The views of a scene show one set of named points, each view turned or mirrored, shifted and resized as a whole, with a little noise and some points left out.

Scene 1
View 1
nivar: [-10  13   2 -12   1   3   3  -9 -11   4   5   2   1  26   3   4  -9   2
   6  14  -7   7   5   4  -9  17 -12   6   7 -13   4  -7  -2  11   6 -14
   8  20 -13   1  -9   7  -7 -12  -2   8   5 -16 -13  -3  -8  -3  -3  -5
   6   6 -15 -12  -4   1   7   5  -9   8   8   9  15]
ferep: [ 14  -3   5  14 -32  21   1  -6 -12 -11  10  14  10  -8   2 -12  -4 -27
 -13   4  -5   4  17 -11  -6 -11   2  -4  10   2  23   0  15  12 -23   6
   3 -12  13   0  -9  14 -38   0   9  -7 -13 -14   7  20  -4   6  -2   8
   8  10  10   9  -6  -3 -10 -23  -3 -14   0  -9   1]
zogo: [  7   3  -2 -11   7  -3  17   7   0  -4  -4  10   1   4   7   1  -3  -8
  12  13  19  -2   5  -3  -7  -4   6   1  -7   9  12  -7  -9  26  -1  -7
   8  -3  -4   0  13   6  -3  -6   7  16  -4   8  -2   8   3 -16   4  -4
   4   9  -2 -11  -1  -2  10 -20 -16   4  -7   5 -15]
Reto: [  4   7  -3  -4  -9  -4   7   8  -4  10   6   5   2  14  -3   2   1   4
  -2   1  -7   8   0  -3   1   8  -4   5  -5   5  -3  -5  -4   2  -4  -2
   2   7  -9 -11  -6  -8  -7  -2   6  10   4  -6 -11  -4  -3 -12   6  -1
   4  13  -8  -6  -1  -3   6   0  -8   0   0   2  -3]
tul: [ 15   4   4  12 -17   7  -3   5  -7   2  10   6   3   2   1  -8  -3  -8
  -5  10  -8  -2   5  -8  -3  -7   3   4   0   4  20   2   6   1 -11   9
  -1   0  -4  -2  -2   1 -22 -10  10  -2 -10  -2   4   6  -3   1  -3   4
   6  22  -3  -4  -1   2  -1 -16  -5  -6  -8   2  -1]
vulef: [ 15   1  -5  -1   1  -2  -6  16 -11  16   3  12  -9   3  -5  -4   7   2
  -9 -13 -12  19   4 -19  10  -5   0   6 -19  21   1   2  -4 -14 -14  -1
   3 -12  -8 -28  10 -26  -8 -11   0  12   8  -7  -5 -18 -10  -3   0   3
  13  11  -5   9  -4 -14   1 -13  15 -12  -4  -4 -13]
Fovo: [ -4   7   2  -5 -13   4  16  -3  -2  -5   4   4  10  14   2   0  -6  -9
   6  15   8   1   2   7 -10   7  -5  -1  11  -8   9  -7  -1  24  -1  -7
   4   7  -4   5 -12  14 -14   3   8   7  -5  -5  -8  17   1 -10   5  -3
   2   6  -3 -16  -2   2   5  -6 -22   7   3   2   0]
letaf: [ 15  -4  -2  -2  -4   1  15  13   0  -6  -4  14   3  -9   6  -6   2 -16
   2   4  16   0   5 -10  -4 -16  10  -3 -11  17  15  -3  -5  22 -13   1
   4 -20   4  -7  15   2 -13  -1  12  12 -11  10   4  12   6 -13   5   1
   7  11   5  -3  -1  -5   4 -31 -10  -4 -10  -2 -26]
gife: [ 21   2  -4   1   7  -8   0  23  -2  14   0   8  -8  -1   2  -3   4   3
   2  -1   3   3   1 -18   6 -12  10   7 -26  24   9  -1 -11  -1  -8   2
   2 -10 -14 -19  22 -20  -1 -15   8  13   1  13   0 -11  -1 -12   2   1
   8  20  -6   0   3  -8   9 -24   1  -5 -18   4 -21]
vem: [ 10   2   3  -2   9   9 -11  -2 -17   0   5  13 -10   2   9  -6  -7 -11
   1  10  -1   2  17 -17  -4 -10   4   4 -10  11  25   1   3   4 -12  -7
  11  -6  -5  -6  23  -1 -17 -25  -3   5  -5  -5   5  -2 -14  12 -16   0
  14  17  -6   5  -3  -6   1 -28  11 -11  -9   1   1]
Fogo: [  8   4  -3  -2  -6  -3  11  12  -1   5   2   6   3   9  -1   1   0   0
   3   4   1   4  -2  -4  -1   3   1   3  -6   6   5  -5  -8  11  -3  -2
   3   1  -8  -8   0  -3  -5  -3   8  13   0   2  -5   1   2 -16   6   0
   5  12  -6  -9   0  -3   6  -8 -12   4  -3   4 -10]
fomuf: [  2   7   0  -1 -12   2  -2   2 -10  10   7   5   3  15  -2  -1   0   1
  -4   5 -13   8   2  -4   0   7  -4   6   1  -1   4  -3   1  -1  -4  -2
   2   6 -10  -7 -11  -5 -13  -6   3   4   2 -13  -7  -3  -5  -3   2   0
   6  12 -10  -3  -2  -3   0   0  -3  -1   2   3   7]
kir: [ -5   9   4   0 -18  12  -4 -13 -14   2  11   3   6  18  -2  -1  -7  -5
  -4  11 -16   8   8   2  -6  12 -12   3  12 -14   8  -5   8   2  -2  -6
   3  16  -7   2 -18   8 -21  -7   1  -1   2 -22  -7   5 -10   3  -4  -2
   7  10  -9  -6  -5   1  -3   6  -5   1   9   3  21]
vakor: [  6   6   6   8 -16  10  -1  -3  -7  -1   9   4   6   8   2  -5  -4 -10
  -2  12  -7   0   7  -2  -4   0  -1   2   5  -2  18  -3   5   8  -8   2
   3   6  -3   5  -8   8 -22  -9   8  -4  -6  -6   1  10  -5   2  -2   0
   7  15  -4  -7  -3   3   1 -11  -9  -3  -2   4   6]
Nev: [-11  10  -1 -19   3  -2  13  -3  -7   2  -1   2   2  25   0   8  -6   4
   9   9   4  11   2   6  -8  15  -9   4   3  -7  -4  -9  -8  16   9 -18
   8  13 -10  -4  -8   2   1  -5   0  18  10 -11 -16  -2  -4 -14   4  -6
   6   1 -12 -14  -4  -2   8   7 -15  11   8   6   5]
lum: [  1   5  -1 -13   1  -1  12   4  -5   0  -3   9  -1  11   4   1  -5  -4
   5   5   7   9   5  -2  -6   1  -3  -1  -2   4   3  -6  -7  19  -1 -13
   8   0  -6  -8   3   4  -6  -5   3  15   3  -5  -7   2   1 -12   5  -5
   7   5  -5  -6  -5  -4   8 -12 -10   2   2   3  -7]
View 2
lum: [  9   1  27 -22  11  -8   1  -2 -12   0 -24   0  -7   5   0 -19  16  10
  -6 -18  13   9  -3  20  -3 -29 -28   7   5  -3  17   8  18   3 -25 -15
  13  11   2  12 -27   0  12   3 -15  -2 -10 -12   2  30   6  -7 -27  -9
  -8  22 -19  12   1 -11 -17   4  15   4  -8  10  -5]
gife: [ -9   4 -21 -20 -22 -26   7  16 -12  -9   7  -2 -11  -8 -16 -21   8  18
 -18 -17  -5  20  -4  16 -19 -34 -29  14  12 -11  25  27   6 -10 -17   1
  23  20  19  10 -21  -2   1  -9 -25   1  17  -8 -22  16  11 -33 -15   4
 -13  34 -31  40   9 -33 -12  26  26   9  -1 -18  41]
Reto: [  5  12   9 -13  13 -10  -5  -6 -11   6 -23  12  -3   6   2 -17  -3  19
 -12  -7  20  33 -10  25  -4 -18 -32  -5  -8   0   3  -4   4  -4 -10  -7
  12  15   4   6  -7  -3  14  -2  -6   9   9 -12  -3  14  10 -24  -6  -8
   5  26 -16  12   3 -12 -23   9  -6  -1  14   8 -17]
Fovo: [ 11  10  35 -10  38  -2 -14  -1  -8  -3 -38  17 -10  12   3   3  -3   0
  -4 -18  30   2   1  22   7  -8 -11 -11 -34 -16   9 -14  21  18 -21 -18
 -11   7  -7  15  -9   4  16  10  14  20  -8   7  22   7   8  -3 -14   9
  -8  -3 -11  -7   4   9 -24 -10 -21   0  -7   7 -26]
letaf: [ 16   4  12 -20  -5 -13   4  22  -9 -31 -16   6 -22  -7 -20  -5   5  -5
 -13 -21  11 -15  11  23  -8 -15 -18  24  -3 -25  34  23  20   7 -22 -19
   0  13  20  22 -26  -1  -8   0  -5   1  -6   7 -12   6   1  -3 -31   9
 -28   9 -32  21  11  -8  -7   0  13   8 -31 -24  35]
vulef: [  3  -2   5 -14 -11  -8  19  -8 -20  -8   5  10  -2 -15  -3 -28  11  18
 -15   3   2  44 -13  15 -18 -36 -49  12  34   5  12   9  -3 -12   0  -3
  30  20  20  -1 -21 -22   0  -6 -37 -25  20 -23 -25  32   3 -28 -16 -25
  -4  46 -30  25   5 -45 -16  15  20  -8  10  -5   5]
tul: [ -6   2   9  -1  12  -3  18   1  -8 -17  -4  27  -8 -13  -5  15  -5   1
  -7  -7  14  22  -1  12  -9 -23 -22  -1  -9 -12  12 -18   0  18   7 -13
 -14   6   1   5  -3 -24  -2   8  -4   2  21  15  -5   4   0 -13  -3  11
 -26  16 -28   9  10 -27 -16   0 -18 -11  -4 -28   2]
vakor: [ -4   7  22  -3  25  -1  12  -6  -7  -8 -12  25  -8  -6   4  16  -5   1
  -2 -12  19  16  -3  13  -1 -24 -18 -10 -17  -7   8 -24   5  21   2 -14
 -19   2  -6  11  -1 -18   7  13   2   5  10  13   8   8   2 -11  -4   9
 -21   6 -19  -1   6 -19 -21  -7 -23  -8  -2 -17 -14]
Nev: [  3  12  31 -14  35 -10 -21 -13 -12  29 -39  -1   8  18  11 -24   6  22
  -4 -19  20  21  -9  24   7 -22 -20 -23 -23   3  -2  -3  20   3 -34 -11
  12   7 -16  13 -13  13  31   3   2  20  -4 -16  20  28  19 -15  -8  -8
  16  14  -6  -2  -7   1 -28   9  -1   4  13  32 -38]
nivar: [-12   0  31  -3  45  -3  -2 -17  -3  26 -23   6   7  12  16   4  12  15
  10 -21  16  19 -11   9   3 -37 -14 -30 -24   0  -2 -26  11  25 -15 -11
 -10   1 -31  10  -7  -5  34  12  -2  16   6   0  29  29  13 -12   1  10
   6   9  -6  -8  -3 -12 -29   7 -11  -6  18  17 -40]
ferep: [ 19   0  49  -4  17  20  36  -1 -10 -46 -11  42 -20 -20   1  28   5 -21
  -1   2  23  -1   7  11  -5 -15 -26  13   3 -18  17 -28  12  29  14 -25
 -27   0   8  11  -9 -42 -17  18  -8 -23  -1  18  -7   7 -22  15 -21   3
 -43   2 -33 -11  10 -20  -9 -29 -25 -22 -26 -28  -9]
fomuf: [  0   5  15  -7  22  -6   4 -15 -14   6 -11  18   0   0   6  -6  -1  14
  -5  -5  18  35 -10  19  -2 -22 -30 -10  -7   3   0 -16   0   5  -1  -9
   3   6  -4   1  -2 -13  13   6  -8   2  12  -9   2  20  11 -20  -4  -7
  -4  20 -19   3  -1 -21 -24   4 -17  -8  13   3 -24]
Fogo: [  8   7   7 -16   8 -13  -8   1 -11  -1 -22   9  -7   5  -6 -15  -5  11
 -13 -15  13  20  -4  23  -1 -19 -24   1 -16 -10  15   3  11  -4 -17  -9
   8  12  10   9 -10   5   9  -3  -1  11   7  -5  -3  11  13 -18 -16  -1
  -7  17 -21  15   4  -9 -22   9  -1   9   0  -2  -2]
View 3
nivar: [  3  -5  -3   0  -6  28   5  11   5  19  -7  21   0  -2  19   0  10  25
  -6  12   5   4 -29 -11   7  -7   1  20  -5  -7   3   8  -3   0  -8  19
  12   5 -21   3 -16  -6  -5  -4  -8   3 -15  11   6   6  -1   0  -4  -1
 -31   9   1  -5  -6 -10  17  -2  26  -1  -2   2  -1]
vulef: [ -5   6  12 -21   8  24  -5   0  15   3   9   6   9   1   8   3 -13   9
 -15  -7   2   9   5   0   5  -6   9   8  10 -26 -12  11  -1   5  -5 -14
  -4  -2  11  14   3  12   4  16   2  11 -13 -16 -13  -4 -13   3  -2 -30
  21 -21 -19 -20  16 -11   8 -32  -2  -2  -3 -12  -3]
Reto: [ -3   3   4 -17  -2  21   2   4   9  11   1  13  -3  -5   6  -5  -2  23
  -8  10   4  16  -5  -8   8  -5   3  19  -4  -9   0  12  -9  -4  -3   1
   3   3  -2   3  -6  -2   1   5   7   7 -27  -1  -5   0 -21   8  -3 -24
   1  -4  -5  -7   0 -10   4 -11  14   8  -1   0  -6]
vakor: [-11  12  -7   3  -7  10   7  -8   8  18 -14   5   4   0  13   0   0   5
  -5  16   6   9 -10  -9   9   0  -7   9  -4 -10  -3  -4   0   5  -7  -2
  11  -3 -10   2  -6  -4  -1  -7  -5  11 -18   1  -2  -1  -8 -15   8  -1
 -18   1  -2   1  -2 -12   8  -8  18  10   5   1  -8]
zogo: [-13   8  14   3 -14   5  11   8   5  12   1   1  -8   0  14  -9  -8   6
 -17  20   8  10  14  -3   6   1   8   9   1   8   0 -10   0  -5 -19  -8
   4  18  -8  -1   8   0  -3   6   9  10 -20   3   2  -3  -7   0   4  -9
  -7  -6  -3  16  -4 -12 -13  18   9   0  -3  19  -6]
vem: [-10   7  12   6   3  25   4   3   7  12   0   4   7   9  26   6 -13  -7
 -16   3   2  -9  -4  -2  -1   1   8  -4  12 -20 -14  -9   9   7 -20 -11
   5  -2  -3  14   1  13   1   5 -15  15   1  -3  -5  -2  11 -14   5  -1
 -14 -16 -18  -5   9 -10   6 -13   0  -9  -4  -6   8]
fomuf: [ -5   5  -3 -11   0  23   4  -1  10  12  -7  13   4  -2   9   0   0  17
  -6   9   5  13 -12 -10   9  -4  -2  15   0 -16   1   7  -3   2  -1   1
   6  -1  -5   4 -11  -2  -1   0   1   9 -22   0  -5   1 -14  -1  -1 -15
  -5  -2  -4 -11   1  -8  13 -16  18   7   1  -5  -6]
kir: [ -2   5 -13  -5  -4  21   4  -4   4  18 -19  13   6  -8  10   6  11  17
   3   8   5  10 -25 -11  12  -6  -9  15  -9 -13   3  10  -4   7   0  14
   9  -2 -22   3 -16  -7  -2 -10  -8   8 -19   3  -2   5  -9 -12  -2   0
 -27  10   2 -13  -5 -11  20 -15  29  10   3  -3  -9]
tul: [-12  14  -3   2  -4  10   6 -11  11  18 -11   0   3   2  11  -2  -5   0
  -7  17   5  10   0 -10   5   2  -6   5   1 -13  -7  -6   2   5  -9 -11
   9  -8  -1   3  -1   0   2  -4  -2  16 -19  -2 -10  -5 -12 -15  11  -4
  -4  -8  -6   3   3 -10   4 -13   9  12   3  -4  -6]
Fovo: [-10   8  -1   0 -13   5   9   3   2  14 -11   6  -4 -11  11  -4   5  16
  -7  17   9  17  -6  -7  12  -4  -2  15 -10   6   6  -3  -5  -1  -8   6
   8  14 -20  -5  -4  -9  -4  -4   5   7 -24   4   6   2 -11  -5  -3  -3
 -20   8   6   6 -11 -12  -2  14  24   7   3  17 -14]
letaf: [-16  16  15  -1  -6  -1   7   0   6   5   3 -11  -3  -1  14  -8 -17  -8
 -20  11   6  11  28   4   7   1   7  -1   4   2  -8 -14   4   3 -21 -20
   2  13  -3   3  16   7   0   9   7  15 -15  -8  -2  -6  -7  -6   5  -9
   6 -15  -9  12   3 -14 -16  11   2   1   0  17  -9]
Nev: [  3  -9   7 -13  -7  25   4  18   4  11   1  19  -5  -9  12  -4   5  33
 -12   8   7  14 -17  -7   8  -9   6  25  -6  -1  12  15 -11  -7  -5  18
   3  16 -22   0 -10  -6  -5   5   7   0 -26   6   6   5 -14  14 -11 -20
 -15   7   4  -6  -5 -11   6   8  25  -2  -4  12  -9]
lum: [ -5   1  12  -9  -6  16   4  13   2   7   6   6  -1  -6  16  -2  -5  15
 -15   5   7   9   0   0   8  -6   9  13  -1  -3   3   5  -3  -2 -12   4
   1  16 -14   2   2   1  -5   8   6   5 -17  -2   3   1 -10   6  -8 -14
  -7  -5  -4  -4  -1 -11  -2   5  13  -4  -2  10  -9]
View 4
Nev: [  0  -4   7   9 -10   5   1  -8  14  -6   7  28   3 -10  10  -2  -2 -13
 -20 -32   2  -7  -5   3  16  -3   3   5  -4  21  12  14  -5   7  -7  14
  -5 -20   9  -4   6   6  -4 -14  -8  12  15  -5  -1  -1  -3   9   1  14
 -13   4  -4   4  13  21 -14   5   2   1 -11  -3   9]
fomuf: [  3  -2  -9  -7   2 -15   1   5 -11   0   4  13   0 -17  11  -4  -8  -4
 -10  -9  -5  -6  -3  -7  12  11   0   2  -3   9   9  -2  -3  -3  -9  22
 -10 -16  -1  12  13   6   1  -5  -2  -8  10  -3   1  -3   0   0   4   4
   0   1  -5  -3  -2  13  -9  -1  -1   0  -5  -9   7]
Reto: [ -3  -2  -3  -2   5  -9  -1   7  -4  -6   7  17  -4 -12   7   0  -6  -6
 -11 -19  -2   0   3  -6  11   8  -3   7  -7  15   8  -3  -3   4  -6  22
  -7 -22   4  11  14  14   6  -3  -2  -7  12  -5   3 -13   0   8   1   6
  -3  -1  -3  -3   1   7 -13   0  -1   0   0 -10  10]
nivar: [  6  -3  -3  -2  -7  -5  10 -11   5   2  -6  17   7 -11  14  -3 -11  -9
 -16  -9  -5 -12 -13  -4  16   0   7  -6   4   6  12  17  -3  -6 -12  12
 -10 -10  -1  -1   5  -4  -8 -13  -9  10  13  -4 -10  16   0  -8   9  15
 -14   1  -4   4   2  30  -7   3   3   6 -20  -3   7]
kir: [ 10  -1  -4 -10  -7 -20  10  -5 -10  14  -1  15   1 -15  11  -6 -15  -2
  -7  -2  -9 -19 -14  -4  12  13   5  -6   6  15   9  14 -11  -5 -16  23
 -20  -9  -5   3   1 -11 -16  -6  -8  -4  12   0  -5  18  -1  -8  10   8
  -4  -5  -8   1   2  21  -9  -1  -1   5 -13 -11  -2]
zogo: [ -9   2  11   2   6   6 -18   2   9 -37  -5   1   0 -15  15  -1   4  -9
   2 -11  -8  19  11  -8   6   1   6  -6   1  11  -3   4  17   2 -15  13
  27  -6  12  10  14  21   4  -7   1   6   0   0  -7  -1  -2   4   3   0
 -14   4  -7   0   3  -8  -6   2 -11  10   5   5  13]
vem: [ 10  -3 -18 -11  13  -3  -3   3  -5  -8 -20 -11   4 -24  26 -20   3   3
   3   5  -3   3   4 -18   4   9  14 -10  -2 -28   8  -9   3 -24  -7  -3
  12  -2 -14  13  23  17   6   3  19   6  -8  -2   0   3  22  -4  10   0
   5   8  -4 -17 -14  13  -1  -5  -5   4 -12   7  12]
ferep: [ 14  11   3 -19   6 -24 -12   2 -27  -4 -12 -13  -1 -23  18 -23   0  14
  21  21 -18   4   2  -9  -3  23  12 -14  12   6  -6   4   5 -15 -31  22
  -1   4  -4  14   8   1 -24   8   8 -10 -13  11   5  21   8  -6  10 -13
  14  -5 -17 -11   1 -15  -3  -7 -16  15   9  -1  -9]
Fogo: [ -6   0   1  -3   7  -5 -10   5  -1 -17   4  11   1 -16  12   2  -3  -8
  -6 -12  -2   9   7  -7  10   6   1   3  -3  13   5  -6   7   2  -8  20
   7 -17   9  12  15  19   8  -3  -1  -5   6  -1  -2 -11  -1   8   1   3
  -6   2  -3  -4  -1   0 -10  -1  -6   3   2  -5  13]
letaf: [ -4   5   8  -3  15   3 -23   7   1 -37  -7  -4  -2 -21  16  -6   6  -7
   8  -4 -11  25  16 -10   2   6   6  -7  -1   7  -5  -7  19  -1 -14  11
  29  -6   9  14  19  26   4  -1   5   1  -7   3  -6  -9   1   6   5  -4
  -6   6  -8  -8   0 -16  -5  -3 -16  10  11   6  11]
tul: [  1   4  -8 -16  14 -19  -7  10 -20  -8  -7  -6   0 -20  16  -4 -10  -3
   1  10 -13   3   0 -14   5  14   6  -5   3   1   3  -7   6  -8 -13  21
   5  -3  -6  19  14   9   1   1   1 -12  -2  -1  -6   3   0  -7  10  -4
   1  -1  -8  -6 -13  -1  -4  -6 -12  10   1  -7   4]
vulef: [  2  -1 -20 -10  15 -11  -3  17 -13   5   4   4  -4 -20  13 -13   3   5
  -6 -17   4   1  14 -16  10  17   0  10 -15 -12  10 -23  -6 -14   3  13
  -7 -24  -8  18  27  31  17  12  20  -9   0  -5  17 -31  22  18  -1   0
  16   2   0 -20  -8   3 -13  -5  -2 -14  -1  -9  15]
gife: [ -9  -5 -16  -3  23  -1 -15  18  -5 -25  -2  -5  -1 -20  17  -1   5  -6
  -5 -16   1  19  15 -21   7   8   0   6 -15 -14   9 -26  10  -9   7   9
  19 -18  -4  20  29  40  28   6  14  -6  -1  -7   1 -29  13  12   0   0
   2   6   2 -17 -17  -4 -10  -3  -6  -5   5   0  23]
vakor: [  3   3  -2 -14   4 -17  -1   1 -15  -6  -8   2   2 -18  14  -5 -11  -2
   0   8 -12  -2  -5 -10   5  11   5  -7   5   8   3   5   3  -4 -17  22
   1  -4  -3  13   8   3  -8  -3  -3  -6   0   0  -7  13  -2  -9  11   1
  -2  -1  -9  -3  -6   6  -3  -5  -6   9  -2  -4   2]

In a view up to two points have been moved. Name them for each view, in the order of its rows, or write -.
view 1: nivar, zogo
view 2: lum
view 3: -
view 4: letaf
